Each row is a point on a landscape with many valleys, with its height.
A ball rolls from a point to the lowest of its 5 nearest points, and stops where none of them is lower. Distance is the straight distance between rows; heights are no part of it.
q_77 h=468: [ 18 -22   0 -16  -9   7  -3  -5 -10 -11  -9  10   8  -8   6   2   5  -9
   4 -18   2  -9  -8  17  10 -20  -2   3 -15  15  -9   2   0   4   2  -3
   5  -9   7 -15   0  -6  20   1  10   8  -5 -13  -2   1   8  10   0 -11
  -5   0  -3   2   1 -13   8 -24  -1   9]
q_610 h=570: [ 14  -3   2 -12   0   7   3  -9 -13 -14  -2   6   1  -3  12 -10   7   5
   4  -5  -1  -3  -2  11   7   1  -5 -22   3  14   4   5 -12  14  -6  -3
  11  -9   7   6  10   0   1  17   3  10   2  -3   9   3   7  12 -13   4
  -6   3   5   4   7  -6   6 -15  -1  -4]
q_508 h=690: [ 30 -31   5 -25  -7  15   9 -11   0 -36 -16  16 -10  -7 -13 -10  18  -1
   1 -17  24 -32  -4  25  21 -47   7 -14 -23   6   8   9   1   7  -5   9
  14  -5  20 -10  19  -9  18   8   2  21  10 -15  -4   1  15  22  -3  10
   6 -12  -2  21  -4 -17   0 -38 -11  12]
q_955 h=607: [ -3   4  -8   2  -6   3   5   6  -2 -14   0  15 -12  -7  13 -10 -26  16
   4 -10  20 -10   3   9  -8  -8  -8  -6  -2  18  14  -6 -12   9 -11  14
   4   5   5   9  12 -16  -2  21   2   0   3  -2 -15 -12   0   3  -5  16
  -6  -4   7   2   0  -5  12 -11   5   7]
q_931 h=517: [ 26 -31  23 -12 -12  10   3 -15 -22 -34  -6   7   1   3 -14   4  25  -3
  -1 -11  -2 -11 -14  16  23 -15   4 -20 -10  -2  -3  13  10   0  -3  -9
  15 -12  19   9  22   3  10   4 -13  19  20  -9  23  18  12   5 -14   3
   5  -7 -11  10  -7  -6 -19 -13 -12 -12]
q_906 h=462: [-13  -1  24  10  -6  -6   1  10   8 -22   5   8 -15  16 -24  16 -18  20
  -3 -13  12  -1  -2   7  -4   1   0   6 -21 -12   5  -5  15   6 -23  13
   6   5  -5  20  18  -9  -4   5 -21  -8  13  -2   1  -7  -7  -2  -5  10
  13 -16 -13  -7 -21   3 -13   6   0 -13]
q_653 h=527: [ 24 -32  37  -2 -12  -2   9 -16 -34 -37  -9   8  -8  10 -18   8  26  -3
   1  -6  -1 -14 -12   8  32  -8   1 -18 -13  -2  -6  14  18  -2  -6 -10
  10 -11  19  16  25   8   7  -5 -24  20  27   2  36  27  16   4 -14   9
   7 -16 -15   9  -9   2 -34  -8 -14 -25]
q_780 h=529: [ 24 -21  23  -7  -7   3  -1 -11 -33 -18   1 -15  17  12  -9   9  29  -8
   2   3 -21   1 -11  -3  20  14   0 -26   8  -7 -16  14  15  -7   3 -31
  15 -15   6  15   2  26   2  -9 -11  22  20  -5  36  25  10  -2  -9   0
   7   1  -1   4   1   5 -23  -2  -9 -38]
q_677 h=465: [ 23 -16  -5 -21  -3  10  -4 -24 -31   4  -8 -13  27  -3  24  -1  23 -13
  14   7 -22   0  -9   6  17   8   3 -17   1   6 -12   7  -1  -5  14 -25
   3 -16   2 -15  -8  16   5 -11  13  19  -7  -7  16  11  16  13   6 -16
  -8  12   6  -2  19  -2   9 -19   1 -14]
q_104 h=577: [-29  12   0   2   6 -19  -4   2  31  32  23 -13   1   9  -5  -3   0   8
  -6  21 -28  34   4 -19 -18  32   0   9  28 -17   5   1   2 -11   6  -7
  -3   0  -6   8 -24  -2 -16 -23  -7 -16 -28  26  -5 -13 -11   1   0   9
  16  -8   8  -2   0  18 -15  41  -1 -25]
q_2 h=268: [-21  14   7  19  -8  -3  -1  21  39  15   4 -10   1   8 -29  31  -4 -14
  -8   0  14  10   6 -23 -22   6  16  38 -18 -22 -11  -5   5 -20   5  15
 -15  12 -24  -9 -21   2  -4 -12   7 -24 -17  -3 -23  -6 -26  -3  14 -16
  14  -3 -10 -13 -15   3  -2  17   1  18]
q_702 h=426: [  4  -3  -7  10 -12  10   2  12  -1  -6  -8  13  -1 -14   1  -4 -26 -12
  -6 -26  32 -16  -3   2  -1 -34  -3  18 -25  15   3 -16  -8   7   3  14
 -10   2   2 -14   3 -15  16   8  13  -3   3 -17 -26  -8  -4  -1  12  -5
  -8   2  -5   1  -9 -17  18 -25   3  31]
q_809 h=674: [-39  23  -2  19   2 -12  -7  15  41   7  12   0 -18  15 -18 -12 -32   7
  -4   5  -1   9   7  -4 -26   7  -1  24   3 -21  10 -16   2  -7  -4  18
  -5  15   1  17  -3 -18 -28  -5  -8 -16  -9  11 -16 -19 -13  -2  -6  11
  22 -11   7   3  -4  11 -10  41  -5 -14]
q_861 h=427: [ 11 -12   9  -4  -5   0   0  -4 -17 -11   3  -2   8   8   2   9  13  12
   2   0 -14  10  -8   1   7  17  -8 -21   9  -1   0   9   1   6  -6 -13
  13 -12  -1  21   9  10   0   7 -10  12   8   1  25   8   3   1 -13   7
  -1  -5  -1  -3  -3   1  -8   0  -6 -25]
q_183 h=338: [ -5  -9  33   9 -10  -6   3  17   8 -24  -2   1  -1  16 -31  32  -5   4
  -4 -18  12  -6  -5  -9  -4  -6   9  18 -38 -16  -8  -2  23  -1 -13   8
   3   1 -15   9   8   1   7  -6 -11 -14  11 -11   0   0 -16  -9   2  -6
  13 -15 -16  -9 -21  -1 -15  -6  -2  -8]
q_576 h=579: [ -9  11   9   2   8 -13   0   7   5  -2  16  -6  -6  14  -8   6  -2  27
  -2   9 -18  12   1  -4  -5  31  -3 -14  17 -16   5  -2  10   8 -11 -10
  14  -7   2  28   5   3 -17  -1 -16   3   2  15  23  -2  -1  -4 -14  20
   9 -15   5   0  -8   9 -14  23  -6 -33]
q_661 h=459: [ 13 -25  33  -1 -14   0   3   1  -7 -34 -10  14  -6  11 -23  22   4  -1
  -1 -28  12 -14  -7   3  11 -21   0  13 -33  -9  -5   3  17  -2 -11   4
  10  -9   7   8  23  -4  16   4 -12   4  19 -14   6   7   1   1  -3   1
   9 -19  -8   2 -21  -5 -15 -18 -10  -4]
q_267 h=235: [  5 -17  31   4  -7  -2   9  -3 -16 -38  -4   8 -16   9 -22  12   5  14
  -1 -14   4  -7  -5   9  11   0  -4 -11 -12  -3   2   9  13   1 -15   6
  12  -8   7  25  27   4   2   7 -26   3  24   5  24   9  12  -3 -18  15
  10 -23 -10   7 -18   5 -25   2 -10 -22]
q_745 h=284: [-13   6  26   7  -6 -12   4  21  25   5   7  -9   4   7 -27  36   7   1
  -4  -4   3  10  -2 -16  -8   8  15  26 -18 -18 -16   1  14 -12   1   5
  -5  -1 -22  -2 -19   3   3 -13  -2 -16  -7   1  -6  -2 -24  -4   8 -11
  15  -6 -15 -13 -20   4  -5  10   0  -3]
q_768 h=697: [ 28 -16   9 -14   1  19   0 -27 -35 -23  -6 -12  11   4   0 -13  33  -5
  10  10 -24 -10  -3   1  19  16  -3 -40   8  -1 -10  16   7   5   2 -21
   9 -15  12  11  16  22 -11   3  -9  30  30  -7  27  22  13   9  -9   3
  -6   2  14  14  14   2 -16  -6 -12 -29]
q_488 h=429: [ 30  -5 -11 -19   8  24  -4 -31 -27  -9 -11 -11  13  -2  24 -28  22 -11
   9  10 -21  -5   7   4  10  11  -4 -37  16   8  -1   9  -8   9   9 -16
   4 -10   3   0   9  16  -9   5   9  24   9  -6  19  11  11  15  -4  -4
 -15  16  22   9  25   2   6 -20  -6  -9]
q_778 h=635: [ 29 -17 -22 -21  -3  14  -1 -11 -20  -2 -19   5  14 -14  24 -13  17 -18
  10  -2   4 -18  -5  29  26 -31   1  -3 -13  21   4   8 -10   2  19 -10
  -1 -10  13 -34  -2  -2  23  -6  16  28 -14 -12   3  -2  18  16   6 -16
 -18  13   4  -2  23 -18  16 -36  -5  26]
q_96 h=754: [ 30   5 -19 -19  12  22   9 -24 -16 -23 -11   8  -8 -13  15 -45  21  -1
   8  11  12 -15  27  18   5 -20  -7 -38  20  34  17   2 -23  17   2  16
  12   3  16  -7  15 -20  -6  21  17  24  18   8  -5   3  15  18 -17  24
  -7  12  25  32  29  -2  12 -30 -12  16]
q_581 h=316: [-21   1  25   8  -6 -10   2  20  22  -9   4  -8  -3  16 -38  35  -9   6
  -6  -8   9  -2  -3 -11 -12   4  10  19 -27 -27  -5   0  21 -10  -9   6
   4   5 -17  13  -2   1   0 -10 -13 -14   3   0  -2  -5 -27 -11  -2  -3
  19 -14 -13 -12 -26   7 -17  13  -6 -13]
q_520 h=600: [ 24  10 -36 -10  24  27  -1 -32 -32   5 -13  -3   7 -13  40 -43  15 -17
   8  23 -17  -6  14   7  10   2 -15 -24  24  33  10   4 -17   8  18  -5
 -13   2   8 -22   3   8  -9   3  19  22  -1   5  12   3  24   4   1  -7
 -33  30  31  -1  34   5  23 -19   3  18]
q_497 h=372: [-11   1 -19  13   6 -18  -3   9  -6  34  -4   0   9 -24  17  15 -16 -12
  -2   1   8   7   1  -7   5  -9  -6  27  -4  12  -6  -4  -5  -1   6   4
 -19   4  -6 -28 -17   3  23  -8  16 -18 -15  -3 -18  -1   4 -18  22 -24
 -13  18 -12 -14  -8  -8  24  -3  19  42]
q_27 h=312: [-10   5   7  -3   0 -20   3  13  24  40  12 -12  14   2  -5  29  21  -1
  -4  17 -14  21  -2 -25  -3  20   9  20   9 -10 -18  11   6 -22  11  -4
 -10  -8 -15 -12 -31  12   8 -23  -2 -24 -25   9 -10  -4 -16  -8  15 -13
   4   1 -11 -17 -13   8  -6  10  14  -1]
q_200 h=267: [-16  12   7   2  -5 -18   0  13  19  23  12  -5   8   2  -8  21   0   7
  -1   3  -3  12  -1 -16 -10  17   4  17   6 -13  -9   6   7  -9   2  -5
  -5   0 -14  -1 -23   2   1 -10   1 -15 -22   9  -9  -9 -19  -6  10  -7
   8   1  -9 -10 -13   3  -4  14   6   1]
q_891 h=599: [ 22 -21  19 -13   1  13  11 -18 -19 -42  -8  11 -10   4 -12 -13  21   6
   4 -10   8 -11   3  18  18 -17   1 -26  -2   4  10  12  -5   4 -11   4
  18  -9  15  12  27   3   3  17  -8  16  23  -4  16   8  11   7 -17  18
   3 -13  -2  17   2   0 -15 -16 -10 -10]
q_980 h=488: [ 26 -22   7 -21  -9   3   0  -9 -18 -12  -8   1  14  -3   1  11  26 -11
   8 -10 -11  -6 -16  12  16 -11   6  -7 -16  -5 -15  14   7  -1   1 -23
  16 -20   5  -6   0   8  15  -7   4  17   1 -14  15   9   7   7   4 -14
   2  -1  -8  -3   7  -9  -5 -24  -2 -12]
q_65 h=336: [  2  -5   1  -7  -5  -9  -2  -2 -10  20   2  -9  18  -2  15  23  16   2
   6   2 -13  13  -6 -13   5  18  -3   3  10  -1 -18   4   1  -8   3 -19
   1 -14 -11 -12 -19  10  14 -11   3  -2 -19   5   3   5  -1  -6  13 -18
  -2   7  -8 -13  -2   0   9  -7  11  -9]
q_544 h=288: [-29  17 -32  19  13 -22  -4  10  21  45   6  -4  -8  -9  10  -9 -36  -3
 -12  16   2  14   3  -6 -16   3  -2  31  18   1   8 -15 -11   0   7  12
 -18  20  -1 -10 -10  -8  -3   2   5 -25 -18  13 -20 -11  -2 -15  14  -7
  -4  12  -2  -3  -2   8  12  34  11  27]
q_585 h=200: [-28  12   9   8   1 -16  -2   8  26   3  16  -4 -10  24 -21   4 -14  19
  -6  15 -10  15   1  -1 -16  22   2   7  12 -23   7  -1  14  -2  -7   2
   8   0  -6  20  -3  -6 -22  -5 -17 -12  -9  16   6 -12 -16  -5 -11  11
  23 -15   7  -3  -4  12 -14  35  -3 -26]
q_292 h=474: [ -3  20 -25   5  17  -5  -3  -6 -13  27   6   0   4 -10  33 -18 -12  14
  -1  14 -17  13   6  -4  -5  13  -9 -12  28  16   5 -10  -9   9   7  -6
 -11   2  -1  -2  -8   2  -9   5  12  -8 -12  16   7   0  12 -11   5   1
 -17   6  14  -2  11   3  15   9   9   5]
q_756 h=349: [  2   8  -8  -3  13   0  -6 -10 -16  24  10  -6  16  -3  37  -4   6   6
   2  10 -30  15   4  -6   2  33  -9 -16  27   7  -1  -1  -6   3   3 -22
  -1  -5  -7  -2 -10  15 -11  -5   5  -2 -12  10  11   6   8  -6   8   0
  -9  10  11  -3  11   9   9   4  10 -10]
q_701 h=352: [-31  20 -23  15  14 -26  -5   6  23  50  13  -9  -1 -11  14  -7 -20   0
  -6  17 -15  22   4 -13 -10  12  -9  19  29   0   7  -8  -9  -3  10  -1
 -17  12  -2 -11 -18  -2  -8 -10   6 -19 -20  20 -12  -7   4 -15  14  -4
  -4  11   0  -5   0  14   8  32  14  19]
q_98 h=331: [-38  26 -12  29   2   0  -4  15  30   4   6  12 -26   2  -5 -25 -53   6
  -8  -2  27  -7   3  -1 -26 -15  -3  17  -6  -2  17 -26  -2   6  -5  28
 -11  30   4  10   8 -24 -15  12  -2 -11   8  -4 -29 -19 -16  -8  -3  14
   4  -5   2   1  -2   7   7  23   4  11]
q_372 h=332: [  4  -8  15  -4  -7 -14  -2   9  -1  11  10 -10  15   4  -1  33  19   1
   1   1 -15  14  -6 -10   3  20   6   6   7 -12 -18   8   9 -12   0 -18
   8 -16 -14   3 -15  14  13 -15   0  -9 -11   3   9   4  -7  -2   3  -7
   7   4 -11 -12  -8   3  -6   6   7 -15]
q_213 h=610: [ 10 -16  14  -9  -3   9   7  -3  -6 -32  -8  12 -16   4  -8  -3   1  15
   1 -13  16 -13  -4  13   5 -11  -4 -15 -14   5   9   3   4   9 -23  11
  16  -7   9  17  29 -11   4  16 -11   5  17  -4   3   2   7   5 -11  16
   4 -13  -4  10  -9  -6  -5 -14  -6  -5]
q_647 h=305: [-27  22 -12  25  -6   7   0  22  19  -3   1  10 -17  -4  -9  -4 -41  -4
  -6 -16  36 -13   4  -1 -19 -24  -3  19 -22   1  14 -22 -10   9  -6  25
 -12  24  -1  -2   3 -18  -2  14  10 -11  13 -15 -31  -9 -16  -9   4   1
  -1   0  -5   0  -4  -5  12   1   7  29]
q_833 h=381: [  6   0   0  -3  -2  -3   1   3  -5   2   2   3  12  -8   9   7  -5   5
   2 -11  -2   2  -6   3  -3  -2  -6   4  -1  13  -1  -4  -6   5  -3  -1
   4  -7  -4  -5  -4   2   9   5   6  -3  -8   1  -3  -1   1   1   2  -6
  -7   6  -1  -8   1  -8  12 -12   5   2]
q_455 h=320: [-33  26 -33  29   3   0  -3  17  18   6   6   9 -29  -3   5 -28 -57   6
 -13   1  33  -6   9   2 -24 -23  -2  17   3   3  17 -28 -13   8  -4  25
  -8  33   6  14  16 -28 -15  19   5 -12  12  -4 -33 -19  -3 -12  -2  15
  -7   3   6   8  15   0  17  29   5  24]
q_542 h=47: [ 14 -15  21  -5   3   4   6 -21 -33 -26  -3  -5  -3  12  -6   0  26  10
  -1   6 -19  -2  -4  -5  18  18  -6 -36   9  -5  -3  15  12   4  -2 -17
  13 -11   4  29  16  21 -15   2 -22  19  27   1  39  20  12  -1 -18  16
   1 -11   5  14  -3   2 -26   8 -14 -39]
q_986 h=395: [  6  -9 -14   0  -6   2   0   3 -14   8  -3  11   8 -19  18  -6 -13  -7
   4 -10  10  -5  -1   9   1 -14  -9  10  -1  25   5  -6 -13   6   7   0
  -6   0   1 -19  -2  -8  16   9  13  -1  -8  -3 -15   0   7  -4   5 -14
 -14  14   1  -6   4 -11  22 -17   9  22]
q_237 h=807: [ 17   0   2 -10   3  12   8 -11 -13 -26  -2  16 -12  -4   6 -20   6  14
   3   0  10  -8  10   7   0  -6  -8 -27  11  17   9   3 -15  12 -10   9
  17  -7   8  18  24 -14  -5  27  -8   9  17   9  10   4   7  11 -19  24
  -1  -6  12  18   9   1  -2 -18  -8 -10]
q_968 h=403: [-20  13 -20  14  11 -19  -3  10  22  52  -2  -6   5 -16   4  18   3 -22
 -12  14   4  19   5 -18  -3   0   3  41   3  -6 -15  -2  -1 -16  13  10
 -28   4 -12 -34 -29   8  18 -24   3 -31 -25   8 -21  -1  -6 -16  30 -25
  -7  14 -19 -15 -18   4  12  15  20  39]
q_916 h=506: [-26  21  -7  10   0 -14  -6  12  29  17  20   0  -7   5  -5  -8 -29  19
  -7  10  -6  14   4  -1 -22  11  -3  13   9  -8   7 -12  -4  -2  -4   9
  -6  13   0  11  -7 -13 -15   0  -5 -14 -13  14 -12 -16  -9  -9  -4  11
  13  -8   7   0  -1   6  -6  31   0  -8]
q_235 h=280: [-35  21  10  24   0   3  -5  23  42   3  -1  -5  -9  16 -36  13 -18 -11
  -3  -9  18   3   2 -18 -24  -2  11  32 -23 -30   2 -19   5  -9  -2  26
  -9  24 -12   0 -16 -10 -11 -13  -1 -24  -3  -7 -26  -8 -30  -2   5  -3
  21  -3  -4  -9 -17  11  -4  21  -2   9]
q_930 h=475: [ 15 -13  -4  -8  -5  13   9  -3  -2 -21 -10  20 -13 -13   4 -19 -13  -4
   1 -19  29 -18   3  16  -2 -36  -5  -4 -14  30  12  -2 -11  11  -6  14
   3   2  13  -7  15 -18   7  18   7   8   8  -8 -18  -9  10  11   0  15
  -4  -3   6  13   2 -16  12 -32  -2  26]
q_746 h=310: [-16  -2  14  -3  -4 -22   1   9  24  22  15 -20   9  10 -13  30  23   2
  -4  12 -17  23  -3 -27  -6  32   7  14  14 -27  -8  12  15 -22   6 -13
   0 -13 -20   3 -26  14  -3 -20 -10 -16 -17  17  -1  -2 -17  -2   7  -3
  17  -8 -12 -14 -11  10 -15  26   9 -14]
q_124 h=340: [ 11 -14  13  -8  -8  -4  -2  -6 -19   2   3 -11  22   6   0  22  23  -2
   7   3 -17  12  -8  -4   7  22   3 -10   6  -8 -20  12  13  -4   2 -30
  11 -18  -7   8 -10  13   7  -7  -4   7   0  -5  19  13  -1   0   7  -8
   3   3  -7  -7  -4  -1  -6  -3   0 -27]
q_547 h=400: [-20  15  -4   2   7 -23  -3   7  22  44  15 -10   8   3   9   9   1   6
  -1  20 -23  24   5 -18  -7  30   0   6  32 -11   3   1  -3 -10   7  -7
  -8   2  -7  -5 -28   5  -7 -18  -3 -17 -29  22  -4  -3  -4  -7  12  -3
   5   4   0 -11  -1  15  -7  28  11  -3]
q_528 h=458: [-29  22 -12  14   3 -11  -3  16  25  12  12   8 -16  -2   1 -14 -37  16
  -2   3   7   5   7   3 -18   0  -4  11  13  -7  10 -17  -4  -1  -7  14
  -6  16   1  13   4 -18 -15   9   0 -13  -8   4 -17 -20  -9  -6  -5  10
   7  -6   5  -3   2   4   7  23   4   6]
q_49 h=503: [ 32 -23  -3 -23  -7  12  -5 -18 -30  -7 -11 -11  25   1   9   8  39 -16
  10   4 -18 -11 -12  11  29  -4  12 -20  -8  -4 -20  18  10  -7  14 -30
   8 -16   5 -10  -7  18  14 -19  10  31   2 -17  25  16  14  14  -1 -15
  -3   8  -3  -3  10  -8  -2 -21  -5 -13]
q_46 h=283: [-26  11  25  21   0  -4  -4  23  38  -7   0  -5  -5  20 -41  28  -8  -4
  -5 -10  13   2  -1 -20 -21   4  13  31 -31 -30  -4  -8  18 -13  -6  21
  -6  14 -20   3 -10  -4  -6 -10  -8 -19   1  -5 -18  -5 -31  -4   3  -7
  19 -10 -10  -8 -22   8  -8  16  -9   6]
q_718 h=337: [-18  11  11  10  -6   0   1  21  17 -13   6   7  -9   9 -17   4 -31  11
  -2 -21  23 -11  -4  -2 -14 -10   3  10 -18  -6   3 -16   6   5 -18  18
  -1  12  -5   9   8 -13  -2  14  -4 -10   6  -6 -18  -7 -17  -1  -3   4
   8 -13  -5  -3 -17  -3   5  -1   6   5]
q_813 h=379: [ -5   6   2  -3  12  -7  -6  -2  -6  24  21 -19  15  12  13  12  15  14
  -1  21 -38  22   3 -19   3  47  -1 -20  29 -18  -4   6   7  -3   2 -29
   4  -9 -18  15 -16  16 -20 -13  -7  -3  -9  15  23   9  -2  -2   8   5
   4  -1  12  -4   3   9 -13  17   3 -38]
q_608 h=477: [ 38 -10 -18 -32   2  27 -10 -32 -32  -3 -10 -19  22   0  20 -23  34 -16
  15  21 -21 -13   1  15  19   6   5 -33   9   0  -6  20   0   2  10 -24
  -3 -11   6 -10   3  25  -4 -10  11  32  10 -14  23  14  15  22  -4 -10
 -17  17  19   7  29  -3   2 -25  -4  -9]
q_81 h=311: [-28  13   2   7  -2 -17   0  12  44  36   8 -14  -4   6 -15  18   3 -11
  -6  13  -3  22   0 -27 -16  15   9  36   7 -17  -9   0   1 -20  13  12
 -19  10 -14 -10 -33   1  -2 -20  -2 -30 -23  11 -25 -12 -20  -1  17 -16
   9  -2  -7 -13 -14   8  -5  28  11  11]
q_537 h=295: [-36  26  -2  27   0   5  -2  28  32  -4  -2   5 -12  12 -23   1 -39  -4
  -5 -15  32  -8   0  -6 -18 -12   9  20 -26 -16  11 -22   1   0 -10  26
 -12  27  -7  -1   0 -16 -13   7   3 -14   5 -13 -27 -11 -23  -7   5   1
   6  -3  -8  -4  -9   5   4  14   4  17]
q_649 h=188: [-24  16  -6  10   1 -16  -5  17  24  23   9   1   1  -8  -3   4 -23   6
   0   6  -2   8   0  -4 -14  10   1  16   9  -4  -2  -7  -3   0   0   7
 -13  11  -6  -4 -14  -3  -6  -6   0 -17 -13   8 -17 -13 -10  -8   6  -5
   3   5  -2  -7  -6   3   8  23   7  10]
q_855 h=473: [-14  18 -16  13   5   0   5   7   5  11   7  13 -19 -14  16 -21 -30  11
  -3   1   9  -4   8   6 -13 -10  -7   0  11  17  12 -14 -12  10  -2  13
  -4  11   4   5   5 -16 -11  21   6  -9   1   6 -11 -12   3  -4  -5  15
  -7  -1   9   0  10   1  16   7   7  15]
q_761 h=562: [ 39 -26 -10 -27  -5  14   4 -13 -13 -24 -14   8   4  -9   3  -6  27 -11
   7 -12  10 -25  -6  29  25 -37   9 -15 -21   9   1  12   0   3   7  -4
   7 -12  19 -23   9  -5  18  -5   8  28   0 -15   7   3  14  19  -2  -5
  -5   0  -3  11  11 -22   4 -38 -12  10]
q_373 h=291: [-30  20 -13  29  -4  -4  -9  22  31  23  -1   1  -7  -3  -8   9 -28 -19
 -10  -8  23   5   5  -9 -21  -9  12  38 -14 -12   2 -19  -8  -6   3  19
 -21  23 -10 -12 -13  -6  -4  -2  15 -20  -7 -11 -35  -9 -20  -9  16 -16
   3   5 -11  -8 -10   0   6  17   5  33]
q_851 h=553: [ -5  14  -4  -2   8  -5   0   2   3  10  11   4   3  -5  20  -8  -5  22
   2   5 -14   9   2   0  -6  25  -7 -10  20   3   7  -7  -7   8  -5  -9
   7   0  -7  10  -2  -1 -15   5   0  -5  -9  12  11  -7   1  -6  -4  12
  -3  -5   6  -2   8   7   1   9   4 -16]
q_404 h=544: [ 35 -22  -2 -29  -7  15  -4 -20 -28 -18  -9  -5  12  -2   5  -9  31 -13
  14   1 -11 -15 -10  18  23  -9   7 -26  -7   0  -8  16  -1   2  10 -18
   9 -15  15  -7   7  14  11  -3   1  29  11 -14  23  13  15  18  -5  -2
  -3   5  -4   9  18 -11  -8 -25 -15 -12]
q_320 h=532: [ -1  11 -19   8  -3   6  12   3  -2 -10  -3  13 -20 -17  13 -27 -27  11
  -1  -7  27  -9   6  11 -12 -22  -7  -3  10  30  16 -12 -20  11  -7  20
   3  13   7   3  14 -22   3  30   5  -2   7   2 -18 -13  10   1  -8  17
 -14   2  12  10  12  -4  21  -8   4  20]
q_546 h=583: [ 19   9 -18 -12  13  22   0 -17 -20  -8  -7   5   1 -13  33 -33  10   3
   6   9  -4  -2  13  10  -1   1 -12 -27  19  30  10  -1 -22  13   5   3
   1  -1   5   0   9  -3  -5  20  12  16   6   5  11   4  12   6 -12  11
 -16  13  23   8  24  -2  17 -20  -1   5]
q_409 h=537: [ 29 -32  12 -22 -12   8  -1 -15 -18 -26 -11   5   6  -3  -8   1  28  -9
   1 -14  -3 -19  -8  20  25 -22  12 -14 -24   1 -11  15   7  -1   2 -13
  13 -11  16  -1  13   4  17  -2  -3  22  11 -18  18  12  15  13  -7   0
   2  -7 -12   9   3 -14  -9 -25 -18  -8]
q_265 h=561: [ 28 -16  23 -10  10  19   8 -31 -30 -44 -11   8 -21   6  -7 -23  30   7
   3   9  -1 -12  12  10  23   5  -3 -43   7   0   9  17  -1   6 -11   2
  19  -5  23  22  35   4 -16   9 -22  20  38   8  31  21  17  -1 -32  24
  -2 -17   6  32   5   3 -29  -6 -19 -23]
q_464 h=299: [-25  18 -24  32   2  -1  -6  27  13  17  -9   1 -10 -11  -6   5 -42 -16
 -13 -12  37  -5   2  -6 -17 -24   1  34 -19   3   9 -23  -9   4   1  19
 -20  28  -2 -19  -6  -7   3   7  18 -15   0 -15 -34  -8  -7 -18  19 -14
 -11  11  -8   1  -7  -6  17  10   9  43]
q_550 h=595: [  4  -1 -26   1  12  -4  -3 -11 -26  25 -11   2  11 -17  40 -16   1  -7
   4  16 -15   8   2   5   8  -1 -16   0  21  25   8  -4 -14   1   7  -9
 -12   4   6 -24  -7   9  11  -1  14  -1 -17   1   4   5  23 -13  11  -9
 -26  29   4 -11  17   1  26 -10  14  22]
q_697 h=422: [  9 -23  41   7  -9 -11   7   4 -11 -25  -1  -1   2  12 -34  37  17  -1
  -6 -23   5  -7 -14  -5  12  -6   4  13 -23 -10 -18   9  31  -7  -8 -11
  12 -12   2   9  13   6  20  -8 -19  -3  19  -5  20  14  -1 -10  -2  -7
  10 -16 -22  -7 -24  -5 -24  -3  -9 -21]
q_574 h=309: [-15  13 -17  11   3 -14  -1   9   1  24   3   3  -3 -15  15  -6 -31   7
   1   0   7   2   3   5  -8  -7  -7  11  13  14   4  -8 -10   6  -1   3
 -14   8  -1  -9  -5  -5   2   7   8 -14 -10   3 -15  -8   4 -15   9  -3
 -13   6  -3  -5   1  -2  20   9  11  24]
q_97 h=388: [ 24   9 -16 -14  13  23 -10 -33 -29   5   2 -16  15   2  31 -27  21  -8
  10  19 -32   0  14 -10   4  30 -14 -32  23   8  -5   5  -9   9   6 -20
  -4  -7  -6   5   7  22 -16   0  10  16   8   2  23   7  15  10   1 -10
 -21  16  34   8  24   4   7 -11   1 -23]
q_148 h=518: [ 20  -3 -27 -11   6  14  -1 -13 -22   4 -13   7   6 -17  32 -30   0 -10
   6   7  -3 -10   2  14  10 -13 -10  -7  10  34  10   4 -17   6  12  -5
  -6  -5  10 -22  -1   0  10   9  18  20  -9   3   3   2  20   4   0  -4
 -20  22  12  -2  20  -6  22 -21   3  18]
q_302 h=637: [ 32 -11  -9 -25   4  21   3 -18 -20 -20 -14   8   5  -7  11 -17  18  -8
  10  -1   3 -15   0  23  18 -21   2 -23  -2  16   4   9 -10  11   5  -1
  11 -11  12 -15  10   0   7   5   9  24   4  -4  10   5  11  20 -12   2
  -7   4   5  14  19 -11   7 -29  -8   7]
q_668 h=335: [-26   8  18   9  -3  -8   4  22  49  21   4 -17 -11  19 -37  29  17 -20
 -15  10  -9  25  -2 -41 -24  17  17  41  -6 -35 -13  10  13 -34  16  16
 -11   2 -27  -3 -31   9  -2 -25 -11 -27 -17   9 -27 -11 -29   4  10 -11
  21  -9  -9 -13 -20  11 -21  28  -1   2]

Where does a ball stop that starts at each point below?
q_409 -> q_649
q_851 -> q_649
q_778 -> q_649
q_550 -> q_649
q_930 -> q_2
q_455 -> q_2
